The views of a scene show one set of named points, each view turned or mirrored, and shifted as a whole, with a little noise and some points left out.
In the rows, 100 means zero.

Scene 1
View 1
Legoz: [ 94  94 104  94  84  99  90  98  90  91 104 120 102  89  75  89 108  90
 107  68 101 102  98 111 114  79  92  98 108  81  84 104  96 112  87 108
  94  86  98  85 129 100 100 100 114 108 101  89 112 132  93  86  88 113
 108  96  98 105 100 121 100 112  95  99  93  72  97  76 102  90  84  93]
gesu: [ 97 102 105 102  87 111  83  87 100  95 106 119  98  97  82  91 106  98
 106  78 106 109  88 103 122  69  93 108 104  90  87 106  94 112  89 104
  98  87  94  80 130 111 102  94 117 102  88  88 109 120 102  91  92 116
 106  88 112 101 106 120 109 106 102 102  90  79 101  99 115  98  85 108]
zar: [ 78 106 103 119  75 119  81 106 113  98  97  82 108 120 103  92 103  93
  96  95  93 105  83  89  95  81  95 112  94 106 120 112 109  88 125  88
 122 105  92  88  90 127 127  92 104  91  80  91 111 106 101 105 133  87
  88  84 117  89 102 110 108 108 104  95  90  86  98 124 109 126  73 102]
feva: [ 73  87 102 103  70  94  90 110  87  94 104  93 115  97  88  92 101  87
  93  77  92  92 102  97  81  93  97 100 101  90 112 107 114  96 114  96
 115  92  96  99  97 111 118  97 108 107 103  98 120 125  88  99 113  85
  99  94 102 101  97 120  85 113  98  90  97  75  83  93  91 110  73  78]
keki: [101 101 102  98  88  97  95  97 105 108  97 123 103  91  81  88 108  91
 108  65 101 112  92 109 109  89  84  99 112  73  91 110  97 109  88 105
  98  96  99  88 126  89 112 102 116  97  93  83 114 120 102  91  90 110
 106  90 100 106  99 118 102 112 103  99  91  68 102  82 107  96  94  87]
zatum: [ 93 103 100 101  82  94  90 108 106  99  88 111 113  96  86  89 105  89
  98  69  97 103 101 110  97  90  85 103 108  82  92 112 103  99 101 107
 104  98  90  82 115  94 118 110 110 105  97  87 116 124  95  91  98  99
 106  96  94 105  97 112 105 115  97  94  96  68  95  91  99 105  82  89]
Lodip: [ 76  92 110 117  77 113  82  92  95  94 117  91 104 110  97  92 105  96
  96  99  96 107  84  84 103  73 100 106  93 107 116 101 107 100 119  84
 118  92  94  94 101 138 116  77 111  93  86  99 113 116 100 102 117  96
  93  85 127  91 106 117  94 104 106 100  89  93  90 115 113 116  75 104]
Kasi: [110 118  96  99  91  96  93 117 129 117  69 122 111  97  87  84 104  85
 107  54 101 116  97 119 100 102  76 106 115  70  83 122  96 100  93 116
 105 111  89  81 122  66 126 122 111  92  87  75 120 110 103  92  96  98
 108  92  85 111  91 103 119 120 103  92  87  60 107  88 103 104  96  80]
fos: [ 73  98 108 120  73 114  80  96 103  98 108  81 106 116 101  93 101  93
  92 102  97 108  82  85  94  80  99 110  95 108 121 107 110  92 125  84
 120  98  96  92  92 133 121  82 106  91  82  98 113 110  99 108 125  88
  92  82 127  91 105 116  91 108 102  97  89  90  90 120 109 124  72  99]
tov: [ 66  91 117 123  71 123  77  87  85  81 127  78 102 119 102  95 103  97
  93 117  96 100  80  75 102  65 108 110  85 120 125 101 111  96 128  77
 124  89  96  92  92 157 110  72 110  95  80 105 110 114 100 106 126  94
  89  86 133  86 113 122  91 102 101 100  90 101  86 123 114 124  70 115]
Mamef: [ 79  88 112 107  85 116  75  77  83  67 129 103  92 107  83  92 109 101
 101 102 103  94  87  88 131  45 106 110  98 107  90  88  90 111  95  96
  96  73  89  78 126 151  86  77 109 118  88 100 100 137 100  88  96 122
 106  93 124  95 113 125 110 102  96 112  92  91  93  99 117  95  76 127]
Tekur: [ 79  92 104 109  73  96  90 110  97 103  99  97 114 103  90  92 102  87
  95  79  91 103  95 101  81 100  92  97  99  86 120 109 112  94 116  96
 117 101  96  99  95 101 126 100 114  98  96  94 120 117  96 101 116  83
  95  90 103 100  96 114  86 111 101  86  91  75  92  97  96 116  77  76]
View 2
Legoz: [110 101 117  98  82 102  80 111  92 114 110 121 119 103  83  97  71 113
 102  96 106  95 109 119  99  98  81 109 114 108  95 110  94 104  97 107
  93  82 112 102  99 104 114  85  91  78 109 110  86 112 106  86  93  80
 100  84  90 115  99 103 102  92  95 135  96 107 115 113  85 105  95  93]
Tekur: [114 119  91  88  78 103  77 103 101 119 106  99 103  93  75  89  90  98
 104  95 114  96 117 124 108 117  89  88 102  84  98 106 120 111 123 110
 105  90 117 112 105 100 110  95 113  96  88  91  80 112  96  99 104 100
 115  77 111 105 107 115  83  99  94  95  99 125  94 106 106  89  81  91]
Mamef: [120  97 114 117  85  97 113 127  96 109 128 128 140  84  96 113  78 130
 107 101  98 108  93 126  70  74  70 107 127 123 120 114  77  96  92 100
  85  95 100 108  98 105 124 108 112  92  89 118 106 111 102  95  88 110
  87 102 108 137  90 101  92  68  82 120 112  87 113 120  80  77  97 115]
Lodip: [120 108  98 105  80  95 104 113 106 116 121 108 119  81  91 101  93 116
 105  92 104 107 104 130  88  93  84  98 116 104 117 108 104  99 114 110
  93  96 101 108 103 105 116 109 122  96  81 100  90 107 102  98  95 117
 103  89 116 123  99 108  83  89  83 102 112 109  98 107 100  79  89 107]
tov: [122 115  86 108  81  93 115 120 110 113 130 106 118  75  96 103 102 118
 105  98 107 112 104 134  77  88  78  86 112 107 134 112 105 101 122 106
  95 111  97 117 105 103 118 124 146 108  64 101 105 103  92 106  97 141
 104  99 140 129  94 114  74  77  73  83 123 103  90 106 104  55  85 110]
feva: [112 120  85  92  78  99  79 108  97 118 104 103 102  98  77  87  85  97
 105  97 110 100 117 133 103 116  81  92 112  85 100 107 115 106 118 106
 104  86 117 112  98  97 115  98 112  95  88  92  85 111  88  92  99  94
 110  74 109 112 109 114  87  91  91  96  97 120 102 106  97  88  83  90]
fos: [120 117  91 101  80 101 101 107 110 119 119  99 113  82  88  96 106 111
 104  94 110 104 108 123  96  98  88  85 105  97 119 114 111 108 122 110
 102 107 104 117 105 102 108 118 136 102  73  96  90 106  95 110 108 128
 112  94 129 113  98 117  71  90  85  85 116 111  85 104 111  69  83 102]
keki: [109 100 126  96  79 107  80 103  97 118 110 114 116  99  83  94  75 107
 101  88 107  93 111 111 113  97  93 105 106 108  88 105 100 109  99 112
  96  84 109 101 104 108 103  82  84  79 109 108  75 112 112  95 100  88
 105  85  88 103  99 104  94 102 103 135  97 115 111 112 101 110  96  96]
Kasi: [102 107 124  96  79 125  53  91  97 125 101 107 114 111  74  87  83  98
  95  86 115  80 120  90 129 118  95 102  88  99  71 108 105 125 102 112
 102  97 125 101 109 105  85  74  85  79 113 105  72 114 113 102 108  87
 114  93  90  80  99 119  95  98 116 138  94 114  99 113 106 113  91  78]
zar: [115 121  95 105  82 111  90 106 108 120 120 101 118  87  87  94 108 111
 102  97 111  93 113 112 103 108  87  86  94  96 110 112 109 111 120 106
 101 117 110 114 107  97  97 111 135  99  77  97  96 108 100 114 109 135
 115  99 133 104  96 124  71  83  90  91 114 106  82 105 111  68  78  97]
zatum: [105 110 111  97  80 112  67 101  94 117 104 109 114 103  81  89  83 106
  98  96 112  88 112 109 112 112  82 100 102  97  89 110 100 110 100 105
 100  95 121 106 104 104 101  89 101  85 102 105  79 109 106  94 102  90
 108  85  96 101 102 112  92  88 102 125  99 110 105 113  97  99  90  87]
View 3
Mamef: [ 93  87  90 101 121  93  83 139 111 107 108  91 107  97  91 106 126  99
  98  80  82  99  82 117 112 113  82 112 115  76  94  74  83 115 124  89
 101  89  91  74 113  77  96 112 101 119  84 122 106  70  77 123  89  89
  98 106 116 101  80  99 105 103  93  96 102 104  98 101  88  86  85  88]
Tekur: [121 107  93 102  78 106 100  87  84  94  97  99  95  97  95  78  78 111
 108 120  88 111 122  91  89 113  96 104  90 112  89 101 111 130 124 101
 102 127  97 104  98  88 102  98 108  81 116 100 106  97 104  85 108  96
  95 117  79 104 106  95  98  82  87  96 110 120 104  98  84 105  95  93]
keki: [110 103 101  95 100 115 114  89 115  98 103 113  80  88 101 115 113 107
 105 126 103  97 108 105  83 106 103 112  96 114  95 107 115 107 111  92
  88  93  91  92  80  88  97 103  91  94  94  99  87 107 105  93 108 111
 110 110  97 106  93 104 105  88  97 105 112 109  95  93 100  98  81  96]
fos: [119  97  94 106  86  98  95  96  71 102  96  80  93  88  83  69  84 106
 102 101  83 113 119 101  98 117  87 108 107  91  83  79  90 127 146 109
 104 129 103  80 112  68 100 110 112  83 119 106 115  73  91  98 110  81
  79 109  77 104 107 103  94  91  87 100 105 115 102  86  71 104  94  87]
zatum: [113  96 101  91  94 111 125  92 108 106 101 120  87  78 109 103 105 102
 107 120 107 101 110  93  92 107  89 111  90 115  86  97 108 105 111  88
  99 100  93  88  89  90  93 109 101  93  99  99  89 106 104  90  99 111
 111 115 103 105  91 105 102  90  93 107 109  97  92  84  91 102  85 101]
gesu: [106  96  98  96 111 106 109 106 110 103 104 106  86  83  94 112 117  99
 101 104 100  96  99 108  99 112  92 113 106  99  92  92 100 106 117  93
  86  91  90  82  95  76  93 106  94 101  92 105  91  90  94 102  99 101
 105 107 106 104  89 104 105  92  98 104 108 102  95  93  94  93  84  90]
Kasi: [123 100 105  88  82 120 142  79 105 103  97 132  75  73 117 105 105 100
 112 136 117  97 122  84  77 109  91 113  84 134  82 111 117 102 103  92
  91  99  93  90  83  95  94 101  95  83 106  89  77 119 117  80 107 118
 117 116  95 106  95 109 106  84  92 109 112  95  84  80  91 105  82 106]
tov: [108  90  88 112  99  89  81 115  71 105  96  72 109  92  78  65  88 105
 100  82  73 118 108 107 109 121  81 105 115  73  86  68  79 128 152 103
 108 120 106  70 129  60 102 113 114  94 113 119 123  59  79 108 103  71
  78 104  85  99 104  99  94  97  85  95 100 116 109  90  71  99  95  83]
Lodip: [112  95  91 112  96  97  92  99  81 103 102  83  98  90  83  82  92 104
 100  97  82 111 109 109 100 116  91 109 107  85  86  80  88 124 142 105
 101 118  99  78 114  70 100 111 108  88 108 110 112  70  89 102 109  81
  86 107  82 102 105 104  96  94  89 100 102 114 108  90  78  99  93  86]
View 4
Kasi: [ 82  74  85  96 132 113 108  99 109  89 115 106 113 114 107 113  64  78
  99  95 127  88 124 105 114 107 136 103  97  58 125  95 114  94 109  91
 123 122  81 119  98 105 102 101  93 106  97 113  76 112  93 108 129  72
  69  87 142 120  91  68 115 107 107  88  87 106  71  96  86  57 108  98]
tov: [108 139 105 113 102  69 108  77  74 121  94  66 115  84  85 104 111 121
  89  94  96 116  84  91 102  77  77 104 123 117  96  90  84 118  89 149
 109 117  87  86  88  84 128  95 116  89  92  91 115 100  79 114  81  99
 124 116  75  75 136 136 100 129  94 126  95  98 104 122 102 103  72 113]
Mamef: [108 120  93 127 106  72  97 119  62  96 103  88 121  75  85 117  82 125
  83  79 110  86  78  98  98 103  87 106 100 104  86 115  86 107  84 126
  95 103 102  94  94  76 122 103 135 101  90  84  86  81  81 131  90  90
  95  84  91 102 110  97  93 109 109 116 101  86 120  92  86 107  78  98]
Lodip: [110 111 100 112 107  87 113  90  80 114 105  81 104  93  89 107 101 106
  86  96  94 110  95  91 106  89  89 107 110  97  95  88  91 107  91 129
 109 114  86  98  93  94 113  99 106  89  98  91 105 107  90 116  95  91
 110 108  92  81 123 124 102 118  99 109  98 101  98 111  89  86  82 109]
fos: [102 107 106 103 110  92 112  80  85 119 101  79 107  96  93 100 105  98
  94 101  93 115 102  89 109  87  97 105 114  95 100  81  96 106  95 132
 116 120  78  97  92  94 115  98  99  91  98  95 111 113  90 109  98  90
 109 113  91  79 128 126 107 122  98 107  95 105  89 115  95  83  86 111]
gesu: [100  95  88 117 119  91 103 113  79  96 108 101 111  92 100 121  72 107
  85  88 113  86 101  94 105 107 100 109 101  78 104 107 100  97  93 108
 103 109  95 103  98  90 109 104 114  99  94  93  82  97  92 120 104  79
  83  89 112 114 100  89 100 103 106  99 101  96 102  87  82  83  93 101]
Tekur: [101  93 112  90 116 110 133  92 100 102 104  76 109 105  91  95 101  81
  90 102  99 113 113 104 116 100 116 100 100  84  99  84 103 104 105 113
 121 112  77 111  94 103 101  96  91  91  95 108 106 116  99 103 115  90
  94 101 107  80 115 106 105 109 113 101  93 109  79 107  81  80  93  99]
zatum: [ 90  90  99  96 120 106 117 103 100  90 112  93 113 105  94 107  79  85
  93  93 115  94 113 108 116 109 122 100  97  74 107  98 103 102 104 103
 121 113  85 112  99  99 107  99 100 102  96 105  88 103  96 110 120  84
  79  85 121 102  96  82 106 103 114  98  91 105  86  99  82  77  93  94]
Legoz: [ 96  87  97 108 119 100 116 124  89  84 110  97 115  94  94 111  75 101
  87  85 111  86  99 110 108 117 116 101  87  76  95 106 101  98 100 100
 108 104  95 113  97  93 104 104 111  99  96  97  80  97 100 120 113  86
  74  76 116 106  94  75  97  98 116  99 101  97 101  85  72  85  92  91]
feva: [103  95 115  92 113 105 133 100 101 100 104  73 110 103  87  90 102  86
  91 100  99 108 106 111 116 105 118  98  95  86  90  87 101 114 107 117
 120 108  78 113  97  98 101  94  98  92  94 105 106 107  97 109 117  93
  89  94 104  74 114  99 100 107 117 110  93 106  83 102  80  90  93  95]
zar: [ 93 113 101  99 110  89 108  73  91 116 101  82 112 101  93 105 101  96
  95 100 108 110 107  93 109  80 102 104 120  91 115  81 100 109  99 133
 123 124  81 100  91  94 115  96  99  94  93 103 109 111  83 104 101  88
 109 113 103  88 125 114 113 128  97 107  93 104  82 120 101  78  91 113]
View 5
Tekur: [101  93  97  92 105  87 105  94 105  79 108 121 108 100  90  83  95 110
  85 101 117 115 114  96  89  86 111  85  94 103 110 114 118 114  93 102
 107  73 102 111 100  91  90 102  94  98  93 108  86  73  93  97  92  89
  82  97  88  91  93 103 117  81  94  90 111 102 103  88 110  98  95 127]
tov: [108  83  87 122  96  83  80  97  91  79  89 104  97 111 104  73  72 109
  95 106 146 119 106 126  98  77  75  77  97  98  93 102 113 102  90  83
  94  72  87 105  82 117  88 103  94  69 100 110  84 122 108  90 112  95
 125 112  83 114  85 130  74  83 111  92 135 109  76  86 125 108  82 111]
Mamef: [121  93  89 115  97  93  99 100  71 109  90  83 101 128 116 102  84 113
 110  98 112 105  99 100 103 105  70  97  70  95  96  79 104  95  84  83
 105  91  81 102  84 117 107  95 120  84 108 105 115 114  97 110  94 112
 141  93 109 106  87 124  64 105 101  96 117 103  77 107 108 126  98  82]
zar: [ 97  86 102  99 109  93  97 104 100  77 101 104 106  95 107  71  87 103
  83 118 130 115 126 114  75  81  93  66 101 101 109 113 121 105  95  95
 101  74  97 112  85 111  84 100  86  84 104 100  81  92 113  85 108  97
  96  90  78 116  83 110  91  81 111  92 124  99  89  90 112  98  90 124]
feva: [106  92  95  92 107  88 106  88 102  86 109 125 108 113  83  91  97 116
  88  95 110 114 110  96  99  90 111  93  85 103 112 110 119 114  95 103
 109  71  99 110 103  93  89 103  98  98  91 114  85  75  91 104  93  90
  92  97  96  88  96 108 113  87  92  85 111 101 100  90 115 103  91 123]
zatum: [ 99  99 105  79 111  98 124 101  96  97 110 106 109 102 102  97 106 113
  88 104  93 103 116  83  85  97 115  94  87 103 115 102 115 107  86 105
 118  87  99 114  95  94  97  95 107 108 104 104  99  67  96 105  83 102
  84  72  95  89  94  95 108  92  91  95 100  98 100 104 100 108 104 112]
Kasi: [ 90 107 113  73 109  99 135 108  93  93 119  97 118  93 111  87 112 105
  87 105  86 104 118  77  76  98 117  97 101 106 119 107 112 103  74 108
 123  88 106 123  90  85  99  93 104 125 112  99 100  44  94 101  70  96
  68  63  91  88  99  84 116  91  88 106  94  92 111 110  93 103 118 112]
keki: [104 107 106  85 102  92 128 106  87 100 111  92 112 107 112  91 110 109
  96  95  90 105 106  81  91  99 107 103  91 104 110  99 105 102  70  99
 116  89 100 118  91  89 105  94 113 117 111 104 104  63  93 107  74  98
  86  69 102  89  98  96 107  94  88 108  97  98 103 108  98 112 114 102]
Lodip: [109  86  92 111  98  89  93 100  90  82  97 102 103 108 103  74  84 108
  91 105 133 119 110 113  93  79  80  81  99 100  97 105 109 107  81  88
 100  75  93 110  84 111  95  98  95  84 101 106  84 101 103  94  99  94
 108 101  90 104  87 121  87  85 104  96 127 102  87  90 117 104  90 114]
gesu: [110  99 104  96 100  98 117 105  76 102 102  82 109 110 118  91  97 109
 100 105 101 104 106  90  92 100  88  96  90 100 106  89 104  94  71  92
 111  89  90 115  83 101 109  90 114 104 113  99 108  86  99 104  84 106
 104  74  99  95  94 103  87 101  93 106 109  92  92 107 100 115 113  92]
Legoz: [109 102 102  92 105  97 122  97  82 108 105  92 108 115 104 105 106 116
  97  96  89 104 102  81  96 108 102 105  79  98 106  91 107 100  77  99
 113  91  95 112  93  93 105  91 120 111 107 104 112  74  89 112  75 101
  99  80 109  86  98 104  97 103  87 101  97  97  97 111  98 114 110  99]

Which points are out of place in each view (at most two, in the order of its rows)? Write none if all are in place.
view 1 | none
view 2 | Lodip
view 3 | zatum
view 4 | tov
view 5 | Kasi
